Each row is a point on a tangle of strands that fork, close into loops and nearly touch. The rows are in no order.
In the rows, 100 means zero.
Two points are linked if the straight distance between their rows is under 86.3. Some points are linked to none.
J_104: [ 69  93 100 132 102  74 131  81  98 133  92  88 110  97 110 103  66  88
 113  99 150  90  74 111  96  81 100  86  97  72  82 101  85 109 111 102
  80  94 111 116 119 108  84  98  76  97 111 120  83  88 110  96  96 103
  95  86 137 108 129 104  72 107]
J_745: [ 80 107 109 135 109 100 100  75  85 109 106  86 117  89 113 118  74 101
 132  89 121  89  66 102  79  89 100  93  92  87  86 108  79  99 103  85
  91  93 102 103 119 112  96  89  70 118 107  94  76  89 104  95 107  87
 124  77 125 131 116  84  72 106]
J_634: [120  90 106 103 111  68 141  90  70 113  72  87  94  99 113  85  70  94
 125  77 133  96 108 112 129  77  94 100  91  88 101 121 113 102 116 132
 111 123  89  98 139  82 116  87 109  90 121  83 103 114 109 119  88  94
  70 117  88  92  88 117  65 115]
J_272: [121 114  80 101  97  94 127  86 108  94  91 104  89  93  86  88 105 129
 106  98 119  97 118 100 148  99  97  86  77  89  99  86 133  93 117 145
 132 108  65 101 118  74 105  90 118  94 113  57 106 110 110 107  83 105
  58 131  86  74  79  91  73  98]
J_194: [118  76 115  75  98  78 100 119  95 110  84 126  74 117  99  80 107  81
 110  87  97 127 123  86  88  90  99 102 121 127 123 111 103 109 113  89
 124 109 106  76  94  87 125 103 116  81 107 112 116 122 114 115  86 113
 103 122  74  73  93 138 153  83]
J_619: [ 78  90  99 137  99  81 130  91 115 124  86 102 100  85 100 104  63 108
 123  94 154  96  67 108  98  81  88  83  84  73  89  94  90  97 110 105
 101  93  97 113 111 104  85 101  89 101 122 121  80  97 110  89  93  98
 105  98 131 109 135 104  91  97]
J_146: [ 64 118  86 125  95 137  70  86 113  88 132  96 112  97  82 120 111 113
 105 120  88  90  64  87  79 111  95  94 107  76  83  79  74  89  77  83
  73  79 107 128  76 123  81  96  69 124  84  96  79  76  90  73 122  87
 116  68 130 128 118  72  81 106]
J_905: [107 102  92 100  91  97 105 106 126 100  91 110  89  89  94 100 101 116
  93 105  98 112 102  90 110 100  91  95  97  90 104  85 107  94 103 109
 123  88  90  95  91  97  99 106 109  96 108 101 108 103 104  88  97 106
  93 108  97  82 110 113 113  90]
J_734: [108 110  85  83  77  95  85 117 134 103  95 102  93 104  74 104 112 119
  87 129  83  98 112  95 106 121  87 104 105  97  88  88 123 104  89 122
  99 104 106 104  62 116 106 106 114  85  99 137 117  94 106  82  97 111
  98 115  89  79 103 104 123 104]
J_511: [100 106 100 102  87  73  97 106 115 109  71  89  85 113  83 104  67 118
 133 105 120  73 108 109 105 102  85 108  97  91  92 115 116 109  97 123
  96 120  97 105  84 118 127  98 120  76 122 151 111  98 112  97  86 106
  97 117  92  96 103 120 113 117]
J_739: [ 98 121  64  90  82 112  86 104 140  92 119  99 107 102  72 101 136 112
  41 134  69  88 112  94 125 136 100  96 101  78  68  76 135 107  81 136
  82  90 106 124  59 109  80 101 111  99  79 110 115  89  98  83 102 111
  81 106  97  82  98  83  87 102]
J_543: [123  82 117  75 106  88 100 105  76  98  83 117  80 111 117  73 109  76
 101  74  81 129 125  92  95  86 100 109 110 131 133 121  99 102 110  86
 127 111  99  66 106  78 122 104 118  89 102  87 120 122 109 123  86 107
 101 121  61  93  77 137 131  87]
J_608: [137  96 112  86 105 116  88 112 102  78  88 122  75  83 100  91 104 123
 126  80  79 116 112  82 101  96  87 104  84 121 128  94 108  83 109  89
 160 102  66  66 104  72 125 105 128  96 111  70 117 133 111 111  92  90
 108 119  61  94  85 119 132  82]
J_643: [ 86  76  95  82  81 109  99 125 138 111 119 117  98  93  97  80 136  70
  60 138  87 136 103  94  75 130 103 103 142 105 115  68 106  93 100  83
  88  79 116 121  71  76  87 114  97  95  75  99 100 116  94  80 102 125
  94  98 101  57 117 112 135  70]
J_592: [134 117  85  91  92 102 107  90 116  82  91 111  80  91  82  87 115 135
 112  97  95  99 125  95 143 108  96  94  76 106 103  80 134  86 117 132
 147 107  57  87 108  70 110  94 126  93 114  55 116 114 113 107  84 101
  71 133  67  75  75  96  93  94]
J_711: [105  80 112 102  94  90 102 124 129 111  84 121  78  92  81  92  93 100
 118  93 104 121 101  88  78  92  86  91 111 102 113  88  92  96 104  86
 128  92 101  85  88  93 110 112 108  92 115 123 102 116 114  87  97 106
 116 107  94  79 121 130 153  76]
J_11: [102  89  95  63  89  87  92 123  96  99 113 100 103 110  97  91 129  70
  59 133  73 102 120 108 102 116 112 116 138 126 100 102 120 117  96 100
  70 105 123 109  80  98  86 113  95  95  81 106 115  93  93 107 109 102
  86 103  88  81  86  97 112 116]
J_409: [ 86  73  99  78  91  73 119 118 117 124 101 109  98 106 108  80 128  56
  60 132 111 115 109 100  86 111 121 102 148 110 106  91 120 117 106  99
  78  88 122 118  87  84  84 112  93  80  78 106 101 115 100 101  99 124
  66 102 109  61 102 111 118  96]
J_483: [ 94 145  67 107 100 117  78  82 118  72 114  87 109 105  75 114 121 130
  71 121  78  73 101  97 137 127 102  95  75  66  72  94 133 102  82 143
  86 103  83 119  70 118  87  96 121 102  90  99 101  76  87  87 103 104
  86  97 101 116  95  69  72 109]
J_891: [ 90 128 115 116 103 137  66  82  86  75 115  77 105  96 109 138  87 120
 144  87  92  68  84 103  77 109  87 109 100 106  96 117  80  79  78  75
 101 106  95  99 106 131 118  80 101 120 107  99  77  92  90 101 108  79
 140  85 109 157  88  79  93 114]
J_156: [100  83 124  97 117  93  99 102  66 104  95 103  98 109 121  90  93  66
 103  66  92 116 111 103  80  79 101 108 113 120 118 122  68 103 110  65
 103 100 112  77 123  88 112  99  91 106  98  94 105 108 110 119  99  99
 109  93  93 105  95 118 116 101]
J_369: [ 69 124  73 142 102 109 107  82 130  97 110  98 108  91  91 112  93 132
  97 117 136  87  68  91 108 103 101  81  73  61  77  89 103  94  94 124
  83  83  92 130  87 115  72  96  96 100 106 109  73  83  93  77  99 101
 101  90 133 121 122  68  71  96]
J_990: [114 117  82 112  99 122  94 104 135  76 105 116  93  82  78 107 113 151
 100 108 104 100  98  85 120 109  89  92  65  88 102  73 118  89 100 116
 138  89  69  98  89  94  99 100 120  97 106  75 101 101  99  87  97  97
  98 111  95  91 106  81 105  80]
J_967: [ 91  82 111 111 100  82 106 112 114 120  87 109  95  99  96  97  83  87
 110  93 116 111  92  99  82  86  90  95 106  90 103  95  83 102 105  85
 106  93 109  94 100 100  99 107  97  94 112 126  95 105 112  92  97 106
 108  97 111  96 128 125 128  91]
J_609: [116  90 108  78  95 115  79 122 101  89 107 116  96 100 100  87 129  85
  77 103  58 132 114  86  90 111  94 116 126 124 116  94  92  92  94  82
 107  97 104  83  75  88 101 112 107 100  90  94 114 107  94  94 107 104
 114 101  78  88  96 113 141  87]
J_668: [110 127  74 114 105 121  93  95 121  74 110 102 104  92  80 108 114 147
  87 112  99  89 104  91 135 111  99  92  60  75  91  82 131  96  99 135
 119  98  73 101  90  99  96  95 119 100 102  69  96  94  94  93  97 102
  89 106  94 104  99  73  79  88]
J_632: [114 113 113  85 116 139  73  92  77  69 102  80 103  96 110 121  97 128
 118  78  62  80 110 105  99 105  99 118  82 127 117 113  97  79  86  83
 113 117  90  79 112 113 115  91 115 114 104  85  97 101  87 111 100  85
 131  97  83 142  77  90 103 104]
J_65: [ 83  64 111  98 101  60 132 114  99 137  84 113  94 114 113  75 100  45
  92 104 135 114  99 104  80  84 120  93 134 102 108  97  91 124 118  86
  92  88 122 102 110  88  94 106  91  78  94 117  98 120 114 111  89 120
  75  99 122  74 108 130 124  92]
J_130: [114 103  91  60  78  70  87 118 117 106  96  93  93 125  84  99 114 105
  88 130  84  83 129 111 109 119 109 111 111 116  86 114 145 126  91 130
  79 125 114 114  70 114 105 103 117  80 102 147 126  88  96 103  88 107
  87 125  78  80  79 104 121 125]
J_116: [139 109 102  88 100 108  97 105 101  80  89 110  79  87  92  93 100 130
 126  88  91  99 117  94 122 101  87 101  76 114 117  92 123  84 111 116
 151 111  58  76 110  76 121  96 130  96 115  65 116 122 110 112  89  88
  90 125  64  86  81 105 107  92]
J_674: [ 69  81 106 116  98  69 118 101 100 139  88  92 109 110 102  99  75  66
  99 108 140  87  84 115  83  88 110  95 117  82  87  97  84 119 110  90
  73  93 125 115 108 112  87 103  74  88 102 138  92  95 112 103 100 111
  84  86 137  95 125 113  98 119]
J_306: [ 87 102 101 136 114 106 120  79  95 108 115  99 114  85 121 107  86 102
 111  93 119 106  71  92  93  82 110  84  83  87  91  90  80  96 112  95
  96  79  95 106 123  97  81  96  72 117 100  79  76  91  97  90 109  92
 109  77 130 115 120  81  71  92]
J_742: [ 77 114  82 122 106  94 124  71  93 112 108  89 113  98 108 108  91 102
  84 109 125  90  87 103 120  93 112  83  86  68  77  97 101 106 106 127
  71  90 103 123 110 110  77  96  82 101  90  95  90  82  96  94 104 105
  82  85 126 104 112  81  47 108]
J_26: [ 90 128  80 115 114 107 110  70  85  90 117  86 118 101 102 109 109 108
  78 106  96  87  94  98 132 105 120  83  76  71  78  99 112 105 105 134
  72  97  95 115 110 108  85  95  90 107  84  75  89  79  85  98 109 104
  80  85 113 109  97  66  40 106]
J_25: [103 109  98  93  92  88  94 101 101 102  86  90 100 107  95 107  86 108
 101 105  98  89 107 106 105 102  90 108  97  93  94 109 108 103  94 114
  92 109 102 100  90 115 108  99 110  88 109 127 109  92 105  99  94 102
  99 105  96 104 103 107  98 117]
J_107: [ 91 146  86 128 110 123  80  71  84  72 113  77 111  98  97 131  94 124
 125 108 104  64  81 102 110 115 105 102  83  83  79 112 103  89  83 117
  80 103  89 116 102 130 105  82 107 107 103  89  76  80  90  92 110  84
 108  87 112 142  91  57  62 106]
J_714: [126 105 116  86 125 122  95  88  61  75  98  81 103  97 124 109  94 111
 112  69  70  91 115 108 112  98 108 112  81 128 119 117 100  86  99  92
 114 119  86  73 128  95 119  91 114 115 102  66  99 106  86 120 101  84
 115 100  77 126  72  98  89 100]
J_37: [ 91  74 124  95 104  73  93 115  72 122  83 104  99 128 108  92  76  68
 113  79 118  86 122 119  78  81 108 111 120 121 107 132  84 123 110  78
  83 114 129  92 117 111 115  95  95  93 110 132 103 103 113 123  92 103
 105 103 107 103  95 120 122 117]
J_540: [128 102  92  59  80  80  85 120 116 103  92 100  86 119  82  96 120 114
  95 113  75 100 134  98 115 122  99 109 107 126  99 110 139 112  98 123
 105 121 105  93  76 106 114 100 125  82 104 131 135  97  98 109  89 106
  96 132  60  65  75 114 133 108]
J_242: [121  83 115 100  97 106 111 107 114  91  87 132  74  77  95  82  95 115
 133  81 107 127  95  85  92  87  86  89  85 109 124  84  97  85 116  83
 162  90  65  82 110  66 111 106 113  93 116  72 110 137 120 104  88  94
 104 120  83  88 101 122 131  72]
J_816: [104 110  92  97 100 122  79 108 121  87 102 106 103  90  90 108 114 121
  84 110  74 108  98  88 105 109  91 105  92  91  97  80 100  90  89 105
 111  91  95  98  75 105  92 105 105 106  95  98 104  93  94  81 107  98
 108  95 100 103 113  96 111  92]
J_834: [ 87  70 108  91  90  81 122 118 125 126  93 115  95 102 105  75 119  56
  76 119 117 128  97  96  76 105 114  96 139 102 111  83  97 110 108  85
  97  83 119 111  91  81  90 111  95  83  85 110  97 122 105  97  93 128
  81 100 114  65 113 123 132  76]
J_357: [ 85 139  96 133 103 130  73  76  89  79 124  81 115  93 105 138  92 115
 138 102 104  69  70  96  82 107 100 102  94  89  85 109  81  88  80  91
  85  93  94 115 105 132 107  82  86 122 101  92  71  82  89  91 115  78
 126  75 119 150  96  61  68 112]
J_133: [ 80 117  69  99  94 127  84  95 124  88 128  97 111 100  77 102 131 109
  47 132  73  89  92  92 115 127 104  96  99  74  72  77 112  98  85 119
  65  82 109 129  64 110  67 105  93 110  68  97 100  82  92  81 115 108
  85  85 110  99 106  74  72 107]
J_992: [ 97  96  92  96  78  69 111 117 134 119  74 102  79 110  74  98  83 115
 120 120 127  88 110  99  97 102  89  90 105  94  86  94 121 114 107 124
 106 108 103 105  77 116 114 105 109  74 117 156 112 103 114  88  87 118
  89 121 101  63 111 121 127 104]
J_254: [106  94 123  92 109 126  65 112  94  85  99 103  96  93 100 109  97 106
 110  77  66 109 104  96  76  99  85 117 100 121 121 107  76  86  89  65
 115 101 102  72  91 101 110 104 102 117 105 105  99 109 100  98 106  90
 137  89  89 119 102 108 139  95]
J_570: [ 98  87  99  84  77  94  86 134 139 114  95 108  85 103  69  99 111 107
  96 134  94 109 107  96  77 123  88  97 127 102  96  82 115 110  92 108
  97 105 118 104  58 111 105 110 105  82 101 149 105 106 104  74 100 115
 107 111  96  64 116 112 150  92]
J_788: [ 85 117 104 128 106 100  93  79  93 100  93  86 101  90 104 120  68 118
 145  93 127  73  71 107  90 104  88 105  91  86  86 113  91  90  92  99
  95 106  91 105 106 120 107  86 100 102 120 113  78  96 105  93 101  80
 122  92 118 139 111  86  88 111]
J_863: [ 84 107  86 146 112 113 134  77 113  99 124 107 115  85 120  97 101 105
  89 105 134 113  64  81 102  82 125  76  66  77  84  82  84  95 113 104
  87  67  97 127 122  83  68  99  75 116  95  71  66  89  88  89 103 100
  95  77 134 104 118  67  55  78]
J_217: [ 79  76 116 102 104  67 106 112  81 133  90 100 106 122 103  91  81  53
  99  99 129  86  98 121  75  81 114 105 131 104  98 115  82 129 112  79
  72  99 135 105 113 111 100 102  75  91  97 132  94 100 111 118  98 107
  90  91 126  91 110 109 110 125]
J_832: [127 101  96  69 101  73 118  90  64 104  90  87 103 121 120  85 102  75
  80  88  85 104 132 118 136  96 125 109 101 115 102 124 116 117 108 116
  95 123  95  92 121  86 113 100 115  90  93  92 122  93  89 126  91 102
  68 123  74  91  59 113  71 115]
J_782: [ 66 104 101 130  98 122  90  88 108 107 121  99 115  91  97 113  97 100
 110 101 100  99  56  92  68  97 100  88 103  82  91  82  66  90  91  71
  85  78 109 111  95 111  78 100  60 129  91  95  79  82  97  82 118  89
 121  68 134 120 125  83  87  97]
J_645: [113 110  81  66  76  95  76 119 122  94 109  95 104 111  78 104 129 106
  66 139  64  90 123 103 112 130 100 113 113 108  83  95 136 111  83 125
  81 109 117 113  60 112  94 103 115  88  89 126 121  88  97  90  99 103
  95 116  79  83  86  94 112 115]
J_305: [ 92  86 125  97 106 113  77 109  81 103 102 101 103 104 103 103  93  81
 108  75  84 109 100 105  68  90  88 110 117 118 117 114  63  97  95  52
  99 101 117  80 106 102 106  99  84 118 101 107  99 105 106 107 108  95
 128  83  98 114 102 111 128 102]
J_460: [ 98 147  75 116 107 114  80  79 100  70 108  78 107 102  85 122 104 137
 104 114 102  65  94 103 133 120 104 102  70  74  80 105 126  94  82 140
  87 113  78 113  88 120 102  88 125 100 103  93  88  79  90  92 102  92
  95 100 102 133  91  65  66 104]
J_651: [121 108 101  94 113  79 120  87  68 101  75  76 105 107 109  98  74 108
 117  83 112  79 110 119 138  93 101 106  84  92  95 124 122  99 107 138
  97 131  91  97 128  98 114  87 114  96 114  90 104 101  95 116  91  94
  76 116  84 102  74 105  58 116]
J_769: [ 92  74 122  88 108  83 105 113  69 116  96 113 101 118 116  77 108  45
  87  89 103 118 110 106  79  86 113 106 136 124 120 112  75 120 110  69
  85  96 125  89 112  89 103 104  84  93  88 100 108 110 107 121  99 107
  94  95  98  91  95 115 126 102]
J_595: [ 98 107 102  89  98 106  80  98  85  96  96  92 108 107 100 109  97 100
  92  98  77  95 107 107  97 104  94 114 102 107 101 110  93  98  88  90
  84 106 106  96  94 113 102 100  98 101  98 112 107  89  98 101 104  98
 104  92  98 112  97 100 101 116]
J_101: [ 79 121  86 136 101  96 103  82 110 100  98  95 105  88  97 117  75 128
 126 107 134  79  71 101 109 102  88  96  79  73  84 100 100  92  93 119
  90  96  88 113  95 119  94  93 102  95 116 113  77  87 102  84  99  88
 111  96 125 131 118  80  82 103]
J_443: [124 105 110  84 105 131  60 117 106  74  96 107  93  88  95 110 111 125
 105  88  53 107 109  87  91 108  83 117  90 122 123 100  96  83  86  85
 126 104  90  72  82 102 114 107 122 111 104 100 107 109  96  92 102  88
 133 101  74 113  96 107 139  92]
J_675: [103 107  91  92 103  82 116  86  75 109  97  84 110 106 115  99  95  83
  76  99 100  97 109 110 123  96 114  98  98  89  88 108 103 109 105 115
  81 105 104 103 112 101  97 102  94  93  89  95 110  87  96 108 102 102
  75  97 104  95  93  98  65 116]
J_377: [104  84 120  75 102 122  77 115  67  88 104 104  99 117 111  89 116  73
  89  80  63 114 129 103  83  96  97 121 126 149 126 122  81 105  92  62
  93 109 115  79 108  97 110 107  96 112  92  99 119 103  93 123 109  94
 117  96  77 110  74 103 128 104]
J_727: [ 94  69 114  80 104  59 126 107  79 130  85 113  93 121 124  67 111  40
  83 102 119 117 113 101  87  88 126 102 133 116 116 113 101 126 118  91
  94  98 122  94 109  82 100 108  89  75  87  97 110 121 109 122  85 121
  70 111 100  78  91 126 117  98]
J_898: [100 110 128  96 111 144  65  96  81  72 108  85 103  93 110 128  89 122
 135  74  73  79  97 106  74 103  86 115  93 123 115 116  78  77  83  60
 116 113  95  79 109 122 120  89 105 124 106  93  88 108  93 109 105  81
 151  90  95 151  85  91 116 108]
J_968: [ 84 114  77 137 105 111 126  86 135  99 117 110 106  89 101 101 102 124
  77 112 138 109  73  86 110  92 109  76  68  68  86  78 101  96 109 117
  98  75  95 131 101  93  65 100  91 109  99  89  73  91  87  83  99 106
  88  88 130  94 121  75  68  82]
J_256: [124  82 115 120 102 112 108 115 115  94  95 130  85  67  87  94  78 127
 151  73 126 111  83  90  88  87  78  88  72 105 117  81  94  82 107  85
 155  97  62  84 112  76 112 100 115  95 123  87 100 133 114 105  92  83
 119 110  96 101 116 110 128  77]
J_257: [127  92 102  70  87  82  92 122 111 104  86 112  75 113  84  91 111 108
 110  98  84 115 133  88 105 106  92 104 113 127 110 107 125 106 108 107
 121 115  97  79  82  95 123 103 124  83 111 124 128 109 109 109  87 110
 100 127  62  61  85 127 145  93]
J_918: [109  93 106 116 117  80 131  85  73 110  86  93  99  94 119  95  73  97
 118  84 127 103  93 106 116  79  99  96  87  87 100 112 102  99 117 115
 109 104  90  97 131  88 102  92  96  98 115  81  91 108 105 106  95  95
  90  99 106 104 104 107  72 103]
J_121: [117  80 125  78 107 107  81 115  78  92  94 122  85 107 112  83 113  76
 102  72  68 132 124  92  82  91  95 117 118 140 133 116  82 100 100  68
 113 105 110  65 102  84 117 107 112 101  99  96 114 114 104 113  95 101
 120 107  69 102  85 124 148  84]
J_998: [ 94  82 107  91  94 120  87 121 121  98 113 119  95  91 102  78 130  77
  72 118  69 143  97  91  77 116  96 106 135 108 118  72  82  83  97  74
 105  80 107  98  73  79  92 116  94 103  82  86 103 110  93  79 108 111
 111  94  93  82 115 115 143  69]
J_499: [108 122  91  87 102 126  70  97  96  77 107  91 109 101  93 113 118 118
  82 105  59  93 107  94 108 113  96 110  90 100  98  95 101  88  82 104
  96 102  94  97  80 111  94 101 107 111  88  91 103  83  89  90 106  96
 107  90  92 117  94  86  94 106]
J_922: [105  98  95 124 103  80 134  92  99 106  81  99  99  88  97 100  69 119
 126  96 150  88  88 106 123  84  87  93  79  78  95 103 113  96 110 133
 116 109  83 107 122  94  97  92 101  91 125  92  91 109 108 102  93  92
  88 112 108  99 109  97  73 106]
J_229: [103 105  94 129 114 125  98  97 111  83 116 110 110  77 103 107  94 132
 118 100 114 104  74  89  96  97 100  95  62  88  98  80  94  89 100 102
 116  83  78  96 105  98  90  95 100 106 107  76  80 101  92  86 102  86
 120  91 115 120 121  77  93  77]
J_584: [119 103  92 117 103  89 141  87  98  99  90 102  95  87  98  89  91 124
 120  94 145  95  98 100 138  87  96  86  72  81 100  95 120  92 116 145
 127 111  71 106 129  78 100  89 105  91 120  61  91 113 107 109  90  97
  68 121  99  87  91  88  64  99]
J_892: [ 91  91  99 102 105  74 134  88  81 123  98  91 103 105 123  91  93  65
  78 100 121 110  98 107 109  87 116  93 110  89  97 101  92 116 116 101
  83  89 110 106 119  94  91 102  84  88  88  99 106  96 105 110 100 112
  68  94 115  86 104 114  77 109]
J_221: [ 90  87 127 116 112  90  94  98  85 110  84  98  97  95 105 108  56 100
 148  64 128  84  85 113  73  80  84 104  92  99 103 124  79  92 107  76
 109 112 105  82 122 106 116  88 105 110 124 118  83 114 123 108  91  81
 134  99 107 131 115 115 112 105]
J_941: [ 83 111 113 106 101 110  96  75  64  99 112  72 117 113 119 124  88  86
 117  85  95  77  87 109  80  91  98  96 103 102  99 132  72 105  87  72
  82 112 113 106 128 122 114  89  68 122  90  87  89  87  90 117 119  93
 124  76 113 129  82  85  49 127]
J_507: [120 104  93 117 111 123 105  98 105  78 112 112 100  78 103 102 103 133
 115  97 112 110  88  88 114  96  96  94  62  93 109  80 106  89 106 111
 133  93  69  93 112  85 100  95 114  98 104  60  91 109  96  98 102  89
 101 100  99 105 105  84  91  78]
J_85: [104  91 100  62  94 105  90 114  73  89 115  99 101 118 108  84 136  61
  62 114  60 110 123 115  98 110 114 116 138 145 113 116 102 116  96  75
  71 106 122  96 101  93  90 117  90 108  76  86 121  93  84 122 114  94
  90 100  78  91  71  91 103 117]
J_708: [ 79  75 107 116  99  73 134 108 114 138  89 105  99 103 106  88  85  68
  98 100 141 111  83 106  84  82 105  87 116  85  98  85  84 110 114  87
  95  83 118 110 111  94  86 105  88  92 101 128  89 103 111  98  96 117
  85  91 130  83 128 126 113  88]
J_682: [ 95  91  86 108  95  70 141  94 106 125  85  96  97 102 110  92  83  85
  89 108 140 103 100 105 120  86 105  90  99  77  90  95 111 112 114 125
 100  96 103 115 111  98  93 100  99  84 105 113 106  98 109 102  91 117
  66 108 114  76 109 118  80 104]
J_7: [130 104 101  74  96 120  70 116 103  80 102 106  98  99  99  98 128 109
  80  97  45 118 122  86 105 111  92 117 104 125 116  99 103  88  89  95
 119 102  93  77  80  95 107 106 119 105  91  91 117  99  91  95 101  97
 115 106  66  97  85 107 129  94]
J_807: [ 68  98 101 118  94 117  88 101 127 109 109 105 107  89  90 108  96 101
  98 109 102 109  66  99  74 103  92  94 107  81  93  72  73  87  89  80
  88  78 111 114  81 106  74 108  77 114  96 114  84  87  98  73 114  99
 115  76 126 108 137  96 113  90]
J_702: [ 92  84  94  92  83  99 118 111 143 116  98 119  92  90 104  80 127  80
  66 123 104 134  94  88  84 116 105  94 127  96 105  73  95  94 105  89
 106  77 109 117  85  79  87 112 101  95  87  99 101 116 103  83  94 128
  84 104 105  60 115 121 123  66]
J_907: [ 86  74 100  83  83  96  91 137 129 114 108 114  98  98  81  91 116  79
  77 140  94 113 102 102  75 124 100 104 140 106 105  79 112 107  96  94
  82  94 125 117  64  96  91 113  97  88  90 130  97 109  98  79 107 112
 102  98 108  63 119 106 146  93]
J_949: [109  82 111  83  88  95  87 135 122 108  91 117  83 105  80  91 114  96
 102 110  87 119 112  91  79 108  90 104 125 112 111  93 101 104  97  93
 111 104 114  87  72 101 112 111 110  86 105 133 107 111 104  88  98 110
 115 109  88  70 113 123 160  83]
J_582: [ 69 126  72 110  92 136  73  87 110  84 131  91 110 106  73 118 119 111
  75 129  78  84  78  94 102 123  99  95 104  73  72  83  92  94  79 103
  59  85 107 134  63 123  77 101  84 114  73 102  95  75  91  77 120  96
  98  75 121 118 107  68  71 116]
J_798: [ 88  99 105 129 115 146  86  91 105  81 142 106 122  78 110 108 117 107
 113  99  83 118  63  73  69  93 117  92  84  95  95  72  63  86  92  69
  99  65  93 104 110  95  83 101  59 139  83  57  78  85  84  86 123  84
 127  67 119 121 120  67  85  77]
J_215: [ 91  86  92  79  94  88 107 115  97 108 115  98 106 103 107  85 127  59
  55 130  88 109 104 106  95 112 119 108 136 109  99  89 105 112  99  93
  67  86 122 112  87  93  80 111  83  95  72  93 106  99  99 102 111 110
  72  95 105  77  97 100 100 111]
J_549: [ 95 123  98  95 108 116 102  67  58  89 117  70 126 118 116 123 104  91
 102  94  79  76 100 106 104  98 115  89  92 100  95 127  86 105  85  87
  69 114 108 110 130 119 118  94  70 125  80  65  90  79  78 121 125  96
 106  80 109 123  67  71  24 120]
J_630: [120  98  81  53  82  85  83 119 108  95 116 100 101 113  92  94 142  85
  54 134  60  99 132 108 115 127 112 115 126 128  92 103 139 118  91 119
  79 115 116 111  73  97  86 106 114  92  84 108 127  91  85 103 102 103
  88 118  70  79  77  96 111 116]
J_280: [ 92  98 100 124 103 119  94 102 131  98 109 115 102  76  97 107  94 126
 109 100 111 113  71  90  87  96  92  90  83  86  97  75  83  87  92  91
 114  78  92 103  90  98  81 110  93 112 105  97  83  96  94  76 105  93
 120  88 122 115 133  91 110  79]
J_589: [102  94  88 102  81  81 121 109 141 110  79 112  77  91  79  95  93 118
 106 109 125 108 106  92 107  97  88  84 100  94  96  82 111  98 114 112
 124  91  93 106  91 100 103 105 108  88 114 128 110 109 117  84  90 117
  85 121  99  58 113 121 124  91]
J_356: [121 109  98  66 109  87 115  78  54  93 102  85 112 117 127  89 120  71
  70  84  65 107 132 114 136  99 131 101  96 119 102 120 102 110 107 102
  86 121  94  92 124  82 107 105 101  98  79  69 119  90  79 122 102  98
  72 112  78  99  50 100  57 112]
J_159: [ 82 103  80 119  99  82 140  83 113 121  96  96 106  98 112 101  88  97
  75 109 144 100  90 103 124  88 108  81  90  68  81  90 106 107 111 127
  86  87 103 128 111  99  76  99  91  95  98 105  96  92 101  94  97 115
  69  97 124  85 116  99  59 101]
J_978: [120  97 101  77  97  71 114  97  69 110  80  81 104 124 110  91  79  92
 102  84 101  84 132 125 129  93 116 115  97 111  99 136 122 114 107 121
  86 129 103  97 118 104 117  94 118  87 109 115 120  93  94 126  87 103
  77 122  77  98  70 115  76 122]
J_913: [115  87 110 127 108 106 117 105 102  98  96 115  96  74 100  99  75 122
 146  79 138 102  70  99  93  86  81  94  69  94 108  92  94  87 108  97
 134 101  72  88 120  87 103  93 106  98 121  89  87 124 109 102  96  80
 117 101 109 115 119 100 103  82]
J_320: [ 81  92 126 112 110  96  99  85  63 111 111  85 118 107 118 114  82  74
 121  71 109  91  83 107  66  80  96  94 110 101 102 128  60 108 102  60
  92 104 118  95 133 109 110  91  61 125  94  94  88  96 106 119 114  92
 128  74 116 121  99  97  78 116]
J_91: [103 116  94 101 115 106 101  79  73  91 108  89 113  98 112 111 103 101
  88  95  86  97  99 100 114  96 112  96  88  92  94 102  95  98 101 106
  89  99  95  98 111 103  93  98  89 108  86  73  98  84  89 100 109  95
  92  83 105 108  98  85  62 107]
J_39: [102 128  69  99  94 111  91  94 133  87 108 101 104 100  80 108 123 129
  63 120  83  90 109  92 136 119  98  92  81  76  79  82 131 100  92 139
 105  92  88 111  75 110  91  99 117 101  91  96 110  86  94  87  96 111
  84 105  93  91 100  82  84  97]
J_297: [113  94 109  64  92 110  81 112  75  90 103  95 103 122 104  93 119  86
  80  99  56 104 135 111 103 106 106 123 117 143 113 122 103 110  89  87
  86 118 112  89 103 103 102 108 106 104  93 111 124  91  89 121 106  96
 104 107  73 105  69  99 114 115]
J_819: [ 84  93 129 112 112 105  89  88  71 102  99  87 106 102 113 119  68  92
 134  62 111  84  89 111  66  85  91 101 102 109 104 133  69  93 102  62
 104 109 111  85 125 112 115  84  85 121 111 103  86 107 111 112 101  85
 140  87 108 138  98 106  98 113]
J_751: [ 95  91 113 127 102  88 103 105 108 104  85 105  92  84  92 105  58 121
 154  82 139  83  74 106  86  86  75  99  79  87  98 107  95  91 101  96
 118 109  86  90 109 102 110  96 112  98 131 117  85 116 119  95  93  80
 129 107 111 121 126 108 111  98]
J_942: [ 97  80 128  91 107  96  91 105  64 106  90  97 100 119 112  94  78  79
 110  64  98  94 131 115  83  82 101 116 113 132 117 137  78 107 102  72
  95 118 120  80 124 108 123  92 101 105 109 117 109 105 107 127  94  97
 116 102  91 117  84 114 116 111]
J_574: [122 105 109  72 115 106 104  82  52  85  98  77 111 113 123  99 105  93
  92  71  62  94 135 117 127  96 117 110  93 132 114 129 101  97  99  96
  96 127  93  82 130  92 116  99 109 111  91  76 114  93  79 127 102  89
  97 106  76 118  52  99  72 110]

A piece is all that can be reached along the links. How many separate loops has the piece of each point below (a circle has one, a figure eight two, a Y none), and how many tips (points with one link)?
J_834 => loops 5, tips 1
J_584 => loops 1, tips 1
J_742 => loops 1, tips 0
J_306 => loops 1, tips 0
J_511 => loops 1, tips 0

A fork is a point with three links, a tip a point with one. Leave the first point through the second and follow the links. Name the first fork or tip that comes.
J_574, J_714 => J_39
J_357, J_891 => J_549
J_645, J_130 => J_11
J_11, J_85 => J_645

How many points has the smallest loop of links through each point below? Write 0 if it is on no loop.
J_905 => 8
J_91 => 7
J_306 => 7
J_727 => 9
J_409 => 11
J_967 => 10
J_582 => 12
J_609 => 13
